A landscape with many peaks, sampled at points; each row gives a point and its height.
From any point a climber steps to the highest of the 2 points nearest to it. It stops when none of these is higher. Distance is the straight distance between rows; heights are no part of it.
tusi h=518: [121 160 114 141 131 149 145 101 121 125 118  84 198  99  65 117  93 121
 126 137 164 141 136 116]
fikep h=206: [163 149  74 151 112 148 138 176 169 141 132 135 178 127 148  91  82  87
 135  85 131 167 171 138]
Fiz h=390: [ 98  99 155  65 131  70 167 111 127 119  79 146  88 171 133 147 139  80
 111 112 107 156  97 137]
pelo h=305: [149 165 140  77 109 139 107 158 163 140 197 154 110 108 186 149 160 124
 168 120 101 132 134 139]
kivab h=531: [124 151 100  44 120 104 174 106 142 155 122 131 123 115 101 153  88  93
 148 103 143 145 120 145]
zusid h=347: [128 139  48 137 115 151 145  86  59 151 124 135 119 115  68 143  83 185
 134 146 154  98 124 145]
gug h=520: [114 116 153 107 152 149 114  77  96 133 147 106  92  84  95 127 145 155
 175 152 119  38  88 150]
Kezo h=422: [115 125 165  91 117  94 105 163 151 130 166 161  89 161 181 173 156 113
 117 129 120 186 113 128]
Kag h=362: [155 137  78 189 118 153 150 116 113 121  92 130 194 119 111  88 105 144
 105 134 151 148 169 110]
tezag h=304: [ 94 120 173 119 197 131  71 158 161 116 130  55 133 131  89 143 118  70
 154 123 124 112  92 141]
Zike h=497: [130  98  57 121 134  96 139 183 137 159 107 158  89 186 137 139  65  93
 111  91 122 182 134 159]
bitib h=359: [140 154  67 141 123 129 123 123 124 155 149 129 115 123  96 145  88 148
 139 144 148 111 131 132]
bak h=382: [132 121 141 195 106 120 104 121 111 115 130 145 118 144 147 133 157 186
  84 174 138 128 134  90]
vufa h=357: [ 85  95 174 136 194 122 101 152 145  98  84  68 121 164  89 126 126  84
 119 109 111 122  88 136]
mep h=246: [143 142 172 152 130 140  51 199 152 115 213 124 121 135 184 154 175 149
 137 143 114 152 136 111]
Nev h=289: [140 149  93 142 101 123 140  94  99 133 138 132 161 107  92 149  95 165
 108 161 181 170 151  94]
fid h=317: [145 179 167  61 123 146  97 153 175 133 209 137 137  90 169 162 165 116
 172 120 120 153 140 122]
Tid h=474: [ 98 125  79 153 134 124 115 106  79 150 122 119  90 149  62 168  96 172
 110 162 159 110  98 135]
nik h=587: [113 141 110  66 119 103 174  92 120 144 113 125 145 115  85 151  91 104
 128 120 165 164 131 122]
kono h=381: [148 157  53 134 108 133 128 107 113 162 158 142  92 112 107 151  89 175
 152 155 144  86 128 138]
Reda h=194: [172 176  93 121 104 164 108 166 176 152 202 151 119 103 184 124 125 133
 175 114  97 109 154 147]
nugol h=385: [141 100 129 188 130 128  99 161 125 118 129 150  80 156 173 108 167 168
 123 144  85  72 124 121]
Gami h=400: [139 101  74 159 112  98 114 180 130 147 130 182  76 189 173 137 107 134
 101 119 110 149 136 143]
Dem h=463: [137 127 116 107 106 111 172  92 110 131  97 152 144 120 120 124 127 127
 113 126 135 137 144 123]
farup h=370: [118 146 141 119 108 160 135  57  77 120 166 112 159  58  85 120 136 169
 147 156 156  73 112 112]
ful h=553: [135 120 159 176 141 164  92 112 101 118 142 116 113  99 128 108 174 191
 146 176 114  47 118 117]
vobu h=387: [122  87 121 171 120  87 112 156 121 125 105 174  67 191 169 136 146 149
  81 139 105 128 116 127]
ruge h=336: [ 95 108 116 173 158 130 137 119 109 122  61  91 149 161  72 125 106 126
  82 127 149 138 118 124]
Mefi h=264: [159 139  73 153 130 147 156 147 150 127  87 123 192 123 118  79  83  93
 119  92 138 156 171 123]
vubo h=410: [112 103 164 158 124 125  74 212 146 127 176 143 115 190 204 142 137 114
 106 123 104 207 144 148]
Kames h=424: [121 113  65 188 149 112  97 171 123 150 116 127  85 185 106 153  81 141
  98 134 135 136 114 141]
bonoz h=453: [173 155 135 115  81 144 158 121 155 125 135 177 167 100 184  98 167 126
 133 120 120 142 172 112]
Paf h=378: [133 103 138 206 148 145 109 147 117 111  95 133 106 149 152  87 159 161
 112 147  92  65 121 123]
puf h=698: [129  97 127 157 147 132 125 180 147 111  92 125 120 170 167  81 128  92
 124  93  81 116 126 149]
Ligin h=478: [120  83  92  97 126  82 183 107  99 136  42 171 105 171 109 140 105 107
  94 102 133 175 133 135]
bas h=361: [135 135  63 120 102 130 146  79  63 153 150 149  93 112  88 154  98 189
 138 151 152  94 120 132]
safor h=230: [105 137  87 172 175 148  84 178 162 143 125  65 140 148  88 122  67  90
 139 104 135 108 112 164]
Vudeg h=187: [160 134 130 123 130 147 129 164 159 119 138 139 127 125 179  95 148 114
 158 102  85  91 142 143]
Rad h=262: [156 148  56 101 126 132 161 147 153 155 125 129 122 125 123 115  77  96
 161  87 116 119 140 164]
nuda h=491: [168 162 110 112 118 158 116 114 153 149 181 133 104  81 157 125 141 157
 182 131 104  55 136 143]
bub h=271: [146 140  37 134 137 119 130 179 147 161 128 143 139 154 112 150  41 111
 125 100 165 213 157 139]
momen h=38: [124 122 211  84 153 132 118 171 159  93 128 111 164 132 165 118 176  66
 142  94 100 186 138 119]
lapup h=389: [138 105 130 167 117 115  93 181 136 118 152 157  72 166 191 127 159 153
 119 140  84 106 120 135]
Sor h=426: [119  93 120 159 110 121 161  83  71 122  75 157 127 143 109 115 138 165
  77 144 140 122 137 113]
taf h=506: [116 109 111 114 132 112 159 111 110 132  87 136  97 147 111 124 124 127
 121 122 117 100 114 141]
ziv h=329: [ 81 105 162 144 192 116  74 180 158 112 121  55 130 164  98 137 101  66
 126 104 122 146  96 138]
vuzo h=188: [140 133  82 181 122 124  82 182 148 143 170 130  80 153 159 136 111 150
 134 132 113  99 122 146]
salo h=444: [132 148  87 116 146 130  95 128 154 162 175 108  76 115 104 161  96 128
 175 136 130  67 100 167]
tope h=373: [ 95  87 109 207 152 144 138 102  81 116  46 112 144 176  69 116 109 166
  59 134 146 136 118 128]
Zavo h=232: [134 116 208 115 142 123 102 147 129  97 134 122 121 125 161 132 197 125
 137 138 101 126 126 101]
Mebi h=690: [147 144  90  72 116 130 184  98 130 147 105 147 118 113 119 109 106 107
 157  98 112  99 136 153]
nogu h=415: [106 126 154  74 117  77 127 133 135 135 147 152  75 159 149 180 145 123
 124 140 131 157  97 128]
Furu h=535: [146 120 122 126 103 119 149 149 154 132 110 164 148 142 172 104 134  95
 118 100 123 169 156 130]
Fup h=266: [140 130 164 154 165 158  57 185 158 116 178  92 129 117 142 127 147 116
 165 125 102 101 129 125]
ravaf h=394: [166 129 102 163  87 147 174  90 101 116  96 161 192  97 124  76 131 151
 105 136 142 145 174 102]
totig h=570: [110 136 153  90 119  93 126 101 124 135 149 126  99 120 113 178 140 141
 133 162 145 121 103 116]
vun h=437: [110 116 131 179 116 162 157  76  69 107  83 124 175 116  88  83 129 168
  86 143 150 116 131 104]
nubi h=543: [106 105 173 104 174 160 121  86  94 124 109  92  99  95  92 104 156 139
 169 137 109  36  83 157]
val h=368: [122 106 129 218 148 160 115 123 106 112  89 116 122 142 116  83 146 177
 106 155 109  62 116 121]
Tofez h=501: [117 118 121 119 117 170 189  60  68 120  87 124 158  94  90  70 128 145
 133 113 125  72 118 139]
mugab h=599: [ 83  89 182 143 145  92 138 102 115  98  65 109 127 160 107 139 143 122
  68 136 140 165 110 105]
farof h=421: [115  94 128 163 123 125 103 211 156 139 150 150 121 193 194 114 114  90
 105 102  97 196 145 163]
bapa h=593: [112 123 170 145 155 180 123  78  89 114 121  89 147  78  90  90 157 161
 153 151 128  48 104 131]
Muz h=396: [111 129 157 133  91 144 150  58  64 106 129 125 169  85  94 118 141 172
 100 159 163 121 126  91]
kulep h=86: [156 162 153 143 110 157 132 113 141 109 140 111 207  79 126  97 137 133
 138 139 141 128 158  94]
Rir h=268: [106 127 121 184 166 135  92 187 167 118 128  62 166 150 108 117  73  82
 114 105 139 164 131 135]
dinol h=383: [158 155 129 168  86 121 101 144 147 128 180 165 141 122 181 143 155 169
 102 169 155 179 158  87]
zup h=203: [142 128 140 185 125 128 148 108 142 102  78 112 213 111 131  88 123 108
  76 118 170 212 174  92]
dut h=595: [144 147 143  74 129 152 168  90 144 128 120 114 140  80 130  98 134 103
 179 100 100  70 131 143]
datem h=349: [131 156 152 139 121 112 100 140 156 130 170 109 148 115 133 159 125 134
 114 152 167 180 137  97]
tisir h=539: [120 131 114 132 125 163 174  85  92 118  84 106 177 104  81  84 112 128
 132 121 137  92 130 133]
Sudoz h=346: [135 117 169  80 102 103 156  98 118 120 124 178  96 132 172 137 191 140
 130 135 106 113 124 120]
Basuv h=449: [117  95  70 111 128  90 170 119  99 143  66 162  92 175 104 147  99 127
 107 115 136 146 126 135]
nadol h=502: [103 124 154 110 136 117 156  99 116 115  91 103 154 121  96 123 124 109
 121 125 141 121 119 121]
ripi h=460: [100 151 115 118 132 146 140  80 104 132 123  83 173  96  51 136  89 129
 121 141 173 129 114 127]
zik h=590: [ 85 125 148  99 144  74 141 105 124 129 104  98 128 141  85 178 100 111
  86 134 179 199 111 114]
Ganu h=196: [162 137  65 178 114 142 111 177 151 145 157 145 107 142 169 107 108 150
 139 125 106  97 142 146]
dapu h=155: [132 159 114  92 115 119 135 123 149 147 161 127 123 107 123 156 111 125
 152 132 138 125 125 133]
fek h=298: [109 120 139 156 156 125  96 187 165 122 133  86 147 153 138 124  96  86
 122 108 125 168 127 136]
Sev h=588: [ 97 137 145  65 126 105 130  82 110 140 158 120  87 107 100 176 132 134
 149 152 141  99  93 135]
sop h=360: [133 165 143 167 114 108  87 145 158 124 184 110 159 113 141 168 118 149
  97 163 183 214 144  93]
dono h=468: [167 157 115 108  91 143 145 112 144 138 164 159 115  92 170 126 149 157
 158 135 107  91 145 130]
lovuk h=458: [ 98  95 146 151 119 155 174  66  51 104  58 130 162 125  84  82 140 156
  79 128 143 110 114 115]
kabu h=379: [ 96  95 169  81 129  89 172  92 116 108  61 136 108 154 119 130 147  95
 105 118 118 138 105 128]
risan h=340: [151 130 132  79  76  99 165  99 125 136 130 200  96 128 186 138 173 142
 126 134 110 132 138 122]
Nafig h=170: [164 158 107 156 106 151 116 176 176 133 164 141 177 120 172 106 116 112
 127 108 131 171 170 124]
lis h=314: [156 143  52 167 105 107 110 163 130 152 157 170 121 146 137 160  81 159
 103 142 166 195 154 115]
tadek h=165: [136 150 130  98 104 105 128 135 150 141 159 150 118 121 149 160 131 135
 130 138 140 155 131 115]
peli h=142: [135 158  99  86 105 133 145  85 116 152 163 124 120  83 101 149 103 148
 161 141 143  94 125 134]
Zur h=665: [139 132 177 150 144 164 123 117 120 100 122  96 165  88 122  88 171 146
 152 142 114  71 132 103]
mopi h=488: [ 92 120 130 113 137 134 169  78  85 123  77  99 159 117  66 110 114 120
 110 120 150 116 117 128]
teki h=46: [131 110 208 119 147 123 128 150 157  86  97 113 177 131 170 105 168  75
 114  96 119 191 150 109]
zanu h=313: [162 120  77 188 121 145 153 136 138 123  70 142 194 135 133  70 100 104
 102 101 136 164 179 120]
Zepu h=386: [ 95  86 185 139 193 137 118 139 129  91  60  84 118 155 101  92 154  91
 128 117  88  87  92 134]
vetem h=566: [101  92 155 188 144 118 132 108 105 103  61 117 135 166 105 120 141 143
  58 137 142 162 130 102]
torin h=617: [127 148 134 115 131 154 165  95 128 121 105  89 199  85  80  93 107 110
 143 115 142 108 140 122]
nabef h=416: [ 92 102 164 131 179 152 140 114 116 108  60  79 144 133  88  89 142 104
 135 115 107  77  94 141]
rasut h=318: [154 138 117 126  76 104 155  88 112 134 128 180 155 112 149 140 144 152
  96 147 166 187 166  91]
Ridad h=182: [126 141 101 161 133 123  65 176 150 148 198 122  70 142 145 166 114 157
 144 153 128  95 107 138]
Nomo h=414: [164 125 119 133  69 139 178  75 111 119 101 181 187  95 147  87 151 139
 108 132 145 149 176  97]
nepu h=643: [ 80 104 175 106 159  88 151  98 115 106  65  97 136 153  86 152 116 103
  78 121 156 185 108 114]
Zago h=532: [124 106 127 202 133 127 125 131 120 106  73 125 157 150 119 105 127 140
  68 135 141 154 148 105]
Dev h=480: [125 154 100  53 136 109 148 135 160 155 146 121 101 123 119 156  89  83
 171 102 122 120 108 161]
sutag h=596: [127  88 182 127 120 106 137 147 150 103  94 163 133 166 196 109 173  88
  90 103 109 194 141 122]
Sot h=571: [136 110 154 119 108 112 139 150 164 121 113 173 147 151 191 111 156  86
 100 101 130 208 157 127]
dolet h=176: [161 164 113 140  98 158 105 183 175 138 189 148 152 117 186 118 131 126
 147 113 120 150 163 128]
pokup h=619: [ 88 125 149 108 166 106  82 132 139 143 145  88  95 136  86 177 119 115
 138 150 140 106  79 137]
zimuz h=479: [100 103 142 133 120 167 181  64  48 107  71 128 147 107  89  71 146 157
 107 119 129  78 108 131]
mure h=554: [107 120 187 109 133  97 107 119 125 112 141 126 104 136 131 173 167 143
 116 161 133 136 108 105]
tir h=388: [150 121 119 192  96 130 118 126 112 122 129 169 119 137 160 111 158 186
 102 163 125 105 146 103]
sozi h=618: [104 130 122 113 133  85 122 123 126 138 129 114 114 147  96 176  97 123
  98 140 166 173 112 118]
tepaz h=564: [134 140 119 129 133 143 142 141 158 124 113 110 159 118 128  99 119 103
 146 103 114 109 141 137]
Detod h=354: [126 124 182  72 107 111 161  83 113 111 119 151 125 108 145 133 176 134
 138 137 116 111 123 114]
dibu h=550: [156 153 122 101 155 160 102 150 168 139 178 104 107  96 149 120 127 104
 197 101  90  79 124 161]
vomed h=209: [175 161  60 138 105 150 126 163 159 157 174 157 110 124 171 115 105 135
 154 112 110 110 150 154]
zud h=395: [139 117 161 148 117 129  77 195 144 124 180 161  93 166 212 143 182 144
 123 136  90 144 132 130]
Nul h=467: [140 122  61 100 115 103 143 182 145 170 143 184  81 177 158 140  82  97
 127  92 111 171 132 170]
Rek h=457: [105 111 153 123 155 134 162 114 126 107  60  96 161 130 102  89 131  95
 124 108 116 104 118 132]
mor h=384: [111 127 128 120  98 161 154  53  48 115 135 125 155  78  76 112 124 174
 117 144 162  99 115 107]
fuluv h=419: [122 116  59 127 123 118 158 105  81 145  89 146 113 146  84 141  91 154
 112 132 148 126 130 132]
lidi h=263: [104 119 117 151 176 129  78 177 153 130 141  78 111 149 106 136  97 100
 143 119 115  98  96 153]
gubu h=365: [117 110 181  85 123 104 165 101 122  99  88 134 132 133 142 118 166 103
 121 119 113 128 123 113]
bolos h=630: [128 132 170 142 127 172 147  85  99 102 115 105 175  77 109  76 160 155
 145 142 121  66 130 111]
mopu h=228: [102 130  92 194 175 145  90 180 154 129 111  60 154 160  78 121  64  92
 112 107 140 137 119 144]
zadok h=277: [123 117 178 141 184 131  50 189 149 117 179  81 110 134 126 142 147 104
 161 132 105 106 110 132]
Muzi h=430: [114  99 162 105 128  98 100 184 146 122 154 161  86 187 199 147 152  96
 117 112  84 187 116 152]
Dis h=498: [ 91 125 106 170 128 143 104  85  64 140 136 110 112 128  60 155 114 197
 104 174 167  97  92 121]
gigip h=411: [152 167  67 106 121 135 120 120 147 171 188 128  85 100 110 162  89 151
 177 133 133  80 120 154]
boda h=567: [110 111 157 157 147 160 106  88  76 125 134 115 109  97 104 106 165 193
 141 170 124  38  97 128]
Mive h=375: [ 89 126 134 164 136 129 125  85  83 118 105  92 147 128  62 147 112 161
  77 160 172 151 115 105]
gat h=225: [152 119 214 120 162 148 104 152 122  88 132 105 138 108 146 103 216 118
 157 126  83 102 141  98]
nesil h=207: [144 111 176 108 162 142 130 156 147  97 103 113 129 135 160  84 175  85
 164  92  67  96 128 135]
Nidim h=226: [172 156  43 119 112 148 147 169 163 167 157 153 103 128 158 112  78 110
 168  83 101 112 152 171]
pime h=517: [118 136 116 180 115 152 106  90  74 131 149 118 122 102  91 133 132 204
 116 184 152  78 105 114]
Poni h=177: [129 156 113 137 120 120  70 169 156 158 215 135  88 130 150 178 124 156
 142 156 137 127 116 127]
Gabeg h=355: [ 75 121 148 126 147 119 119  93  98 125 114  91 123 134  63 168 117 147
 105 155 168 125  92 120]
Tekis h=639: [116 135 120  65 111  85 168  90 116 148 120 143 145 121  93 176  94 114
 106 129 182 204 136 108]
zurib h=303: [150 153 108 127  87 121 155  86 101 135 148 155 153  95 117 137 123 168
 115 159 162 146 149  94]
kevez h=409: [127 103  69 172 132  99 108 182 127 148 120 151  67 189 141 143  91 134
 105 121 113 129 117 148]
bama h=552: [ 81  77 157 136 147 115 148  94  78 110  64 126  81 166 103 118 153 148
 100 142 104  79  81 140]
Sifel h=247: [156 162 126 181  97 140 122 101 128 109 149 120 197  93 124 122 125 163
  97 168 172 170 162  79]
lized h=297: [147 128  39 142 125 102 123 170 131 163 129 166 114 157 120 169  57 141
 114 121 168 205 155 126]
bena h=600: [148 140 163  71 172 154 103 140 162 127 157  92 110  95 129 122 150  84
 205 101  89  75 116 157]
Bek h=236: [140 137 186 108 117 122 110 143 142 113 156 147 114 122 167 145 188 139
 136 141 112 130 130 105]
nidot h=287: [101 116 170 126 192 121  46 180 161 123 174  68 111 136 101 166 121  87
 162 129 118 120  93 140]
kiz h=72: [148 142 168 160 128 150 138 128 147  98 112 106 211  98 138  79 147 114
 119 126 137 146 162  93]
nidu h=615: [128 147 105  53 126 138 179  74 123 149 122 115 115  92  97 125 100 104
 180  99 120  77 115 163]
fil h=122: [133 159 133  64  77 120 173  57  93 133 161 145 154  71 102 150 120 152
 137 142 163 131 136 101]
Daz h=439: [110 106 117  94 119 102 121 188 153 144 151 169  66 191 191 142 127  94
 135  98  85 165 110 173]
fozop h=507: [132 131 107 126 131 130 150 121 128 131 100 120 124 128 115 112 115 120
 133 114 117  96 125 140]
kanuz h=578: [116 116 104 124 127  82 138 146 131 141 105 143 108 164 125 154  98 112
  95 119 149 192 124 128]
noto h=30: [133 130 194 116 146 152  94 204 164 106 164 100 173 129 174 109 157  73
 143  90  98 182 151 134]
mig h=391: [120  93 115 162 118  93 105 180 142 131 131 171  74 193 180 140 126 130
  85 123 110 165 128 136]
gafog h=171: [128 153 123 128 105 101 101 147 145 146 181 147 100 139 151 178 130 155
 113 157 149 156 123 114]
Zugeg h=653: [119  85 153 121 143 114 129 179 149 104  93 134 113 188 174  87 140  68
 132  82  64 139 115 157]
puraz h=446: [111 123  70 168 151 117 105 143 107 147 112 111 100 169  75 157  81 151
 106 142 144 120 106 136]
debit h=358: [116 139 149 113 115 140 122  76 103 129 163 113 135  79  96 143 139 162
 147 164 145  80 110 119]
Fanif h=406: [110 120 147  62 123  81 152 113 132 133 116 150  83 148 137 160 141 112
 129 127 120 130  97 134]
vepi h=435: [127 110 104 135 104 124 121 203 153 158 158 181 109 183 206 123 115  91
 116  99 110 206 149 169]
pagu h=392: [155 143 131 138  91 123 109 161 155 133 168 168 131 134 194 133 156 146
 110 137 131 172 150 114]
tuvam h=499: [127 135  90  80 144 123 149 121 140 155 120 118  82 128 109 135 101 100
 163 106 112  76 102 174]
lifit h=461: [137 147 130  88 162 156 134 163 183 126 132  83 156 106 126  93 101  48
 188  69  90 109 129 164]
seli h=714: [147 144 167 123 148 163 112 117 138 112 149 106 144  79 125 105 167 136
 182 134 105  61 130 121]
sirer h=521: [123  81  84 126 123  99 173  89  80 133  43 164 132 155  98 140  97 131
  88 113 158 191 150 116]
deraf h=306: [128 141  80 109 145 135 148 149 158 149 113 101 135 129 102 117  73  76
 153  88 129 121 125 157]
kip h=57: [130 123 179 157 135 126 127 140 157  95  96 106 190 125 151  97 148  96
 102 108 141 183 157  99]
fur h=565: [130 100  99 116  98  93 174  73  76 131  83 180 141 131 105 152 116 151
  86 132 172 197 160 101]
mume h=241: [137 138 164 145 123 126  78 162 143 113 180 132 116 128 165 151 173 150
 131 153 122 134 130 102]
puvuf h=334: [145 141  55 171 126 123 113 147 130 148 140 139 119 145 108 148  75 156
 112 142 156 148 139 120]
vugam h=536: [110 118 166 129 130 108 123 122 132 112 109 119 128 136 124 142 140 128
 112 138 135 134 115 110]
golu h=568: [114 112 173 116 161 184 139  74  91 118 112  91 131  78 102  77 157 144
 172 131 110  30 101 145]
Betoz h=477: [141 147 131  93 149 137  90 111 149 153 189 112  77  86 121 165 127 130
 195 139 119  56 105 156]
lom h=412: [146 101  84 197 106 128 148 108  82 125  83 170 120 154 121 110 129 183
  84 152 132 125 150 115]
nagub h=622: [124  85 167 127 138 105 135 160 146  98  82 144 119 179 175 101 158  84
 104  96  90 156 125 135]
lerev h=443: [117 106 142 116 107  98 167  82  94 116  88 153 138 134 123 128 139 137
  92 139 141 145 134 106]
Lum h=597: [122 114 132  96 102  79 167  81 103 137 100 159 138 132 112 162 121 129
  83 139 178 210 148 102]
Dafeg h=651: [ 82 112 139 107 154 105 120 109 119 132 115 100  90 141  82 163 116 125
 129 148 133 102  86 143]
dagem h=197: [153 126 158  96 129 139 137 150 153 110 117 147 127 126 183  98 178 103
 160  94  80 111 139 135]
biva h=500: [119 126 152  85 157 129 107  99 124 134 156 108  78 103 112 154 147 133
 180 145 112  55  89 153]
Nup h=638: [139 118 134 143 143 140 137 164 152 110  90 117 151 140 152  80 128  86
 130  94  99 113 139 137]
Nukev h=616: [ 79 124 132  87 142 117 129  82  98 145 127 101  93 116  70 163 112 129
 149 148 146  82  82 149]
Veku h=393: [102 125 154 164 135 120 132  92 110 105 107  98 162 118  96 136 126 148
  81 155 167 165 129  95]
fipug h=575: [ 77  80 175 138 143 100 151  90  89 102  53 127 105 169 102 134 151 138
  72 138 124 128  96 116]
fotor h=217: [154 108 198 114 178 155 120 146 125  92 113 109 111 116 146  82 200 107
 174 111  66  71 125 126]
Nif h=328: [131 175 187  69 120 128  99 145 167 125 205 127 147  91 155 178 173 126
 152 148 146 171 130 105]
dasam h=300: [103 131 101 139 149 161 130  91  94 145 105  87 136 112  54 122 105 138
 142 132 142  71  97 158]
Ruko h=372: [149 151 124 184 101 104 102 138 144 127 169 147 147 128 163 159 126 159
  78 160 177 222 158  87]
vosi h=594: [103 126 170 101 175 111  58 145 146 134 177  92  85 124 102 189 139 114
 159 148 127 105  84 137]
kame h=516: [163 146 117 118 140 153  97 150 164 141 184 119  82 105 162 130 142 140
 186 128  91  64 123 157]
vivul h=267: [154 171  88 167 106 142 129 102 122 131 154 113 191  94  92 131  89 157
 120 163 174 161 156  97]
ket h=624: [137 142 126  59 126 120 169 112 148 136 121 131 115 114 140 121 133  90
 170  95  98 101 122 153]
Kar h=279: [109 127 131 131 153 119  90 185 158 131 155  99 112 154 133 145 104  97
 145 114 118 139 106 142]
kiza h=450: [123 105  83 114 118 103 120 196 145 159 151 179  71 200 184 137  92  90
 125  98 103 179 127 177]
dufet h=116: [125 160 155  79  90 118 149  81 119 130 165 133 154  84 120 157 142 147
 133 152 160 142 139  99]
Fote h=447: [182 166 125  95  86 153 153 119 155 130 156 178 141  92 193 107 170 139
 158 109  94 114 160 130]
bosi h=131: [132 146 110  58  87 119 183  69  98 147 138 150 116  92 110 144 117 140
 143 124 138 108 131 132]
kel h=655: [159 144 163  80 154 166 133 121 151 110 138 106 136  77 138 100 162 104
 202 103  85  66 131 137]
Doler h=403: [130 127 142 147 111 120  90 192 155 131 170 157 117 162 202 137 145 124
 111 126 114 180 140 131]
kiti h=413: [122 126 152 161 113 138 146  88 100 104 109 112 181 104 105 106 135 152
 100 158 158 129 140  96]
fomi h=534: [141 141 110 193 127 158  95 107 104 132 156 119 115 103 113 119 135 196
 137 174 137  60 122 121]
mim h=253: [146 150 160 158 139 152  44 196 164 120 221 104 141 114 161 147 147 135
 160 141 116 129 137 119]
bugep h=398: [120  90  96 210 137 133 137 116  86 120  62 144 118 175 102  98 127 173
  68 144 130 117 135 118]
zabe h=337: [126 160 178 103 130 113  92 151 158 128 190 110 144 109 150 175 148 126
 135 145 156 181 128  99]
tafi h=548: [130 138  92  64 156 143 155 101 148 157 120  96  97 105  98 124  92  86
 191  98 103  66 102 180]
lenus h=374: [134 143  97  96 157 154 150 146 172 137 110  84 142 114 108  97  80  62
 177  75 106  90 122 173]
Lubo h=544: [131 141 155  77 177 148 111 155 169 123 140  75 139 104 116 115 124  64
 196  87  97  90 116 157]
tedov h=397: [165 125  84 181  89 130 142 119 111 131 117 177 125 133 155 104 136 173
 109 146 125 112 161 111]
Buzo h=325: [107 136  62 137 140 159 129  81  72 160 123 107 106 114  49 144  89 162
 144 140 152  69  97 164]
kitib h=330: [163 130 112 118  72 111 161 102 122 136 126 196 128 127 164 123 154 154
 112 134 135 145 163 108]
vemus h=345: [118 134 142 134 125 130 111 107 114 125 142 112 125 107 109 137 137 150
 140 157 138  89 112 117]
sedu h=98: [159 172 166 114 114 166 123 121 159 110 166 113 191  71 142 111 157 129
 165 130 124 115 158  98]
genug h=227: [155 144 131 190 108 139 134 105 135 106 112 117 215 102 135  94 128 131
  90 143 165 195 174  79]
Kerut h=530: [ 96  96 143 129 152 116 140 115 113 121  75 116  95 158 110 116 137 121
 120 126 103  84  94 145]
femoz h=438: [150 119 101 100  79 120 193  74  93 131  94 179 158 105 123 114 127 137
 112 119 143 149 162 112]
dos h=533: [114 102  69 118 145  84 142 158 132 152  87 148  93 190 109 156  65  96
  99  98 141 193 125 150]
vofu h=286: [146 138 160  99  97 148 107 184 164 125 174 185 136 132 233 124 184 116
 132 112  99 186 165 137]
fede h=109: [146 161 172  89 106 134 134 108 143 119 172 123 160  75 136 144 171 135
 154 146 135 124 142  98]
refa h=496: [164 127  98 128  98 128 170 128 141 133  96 165 153 125 160  93 129 110
 121 105 118 144 170 126]
laka h=295: [140 157 135  85  96 138 108 177 170 145 195 176 113 131 210 144 156 119
 145 116 108 170 145 145]

Where does a climber stop that starts at each point below?
zabe -> sozi
Kezo -> sozi
vobu -> seli
nesil -> nadol
bonoz -> puf
zadok -> nadol
mig -> seli
Nafig -> Dem
Betoz -> seli
Nev -> sozi
lapup -> sozi
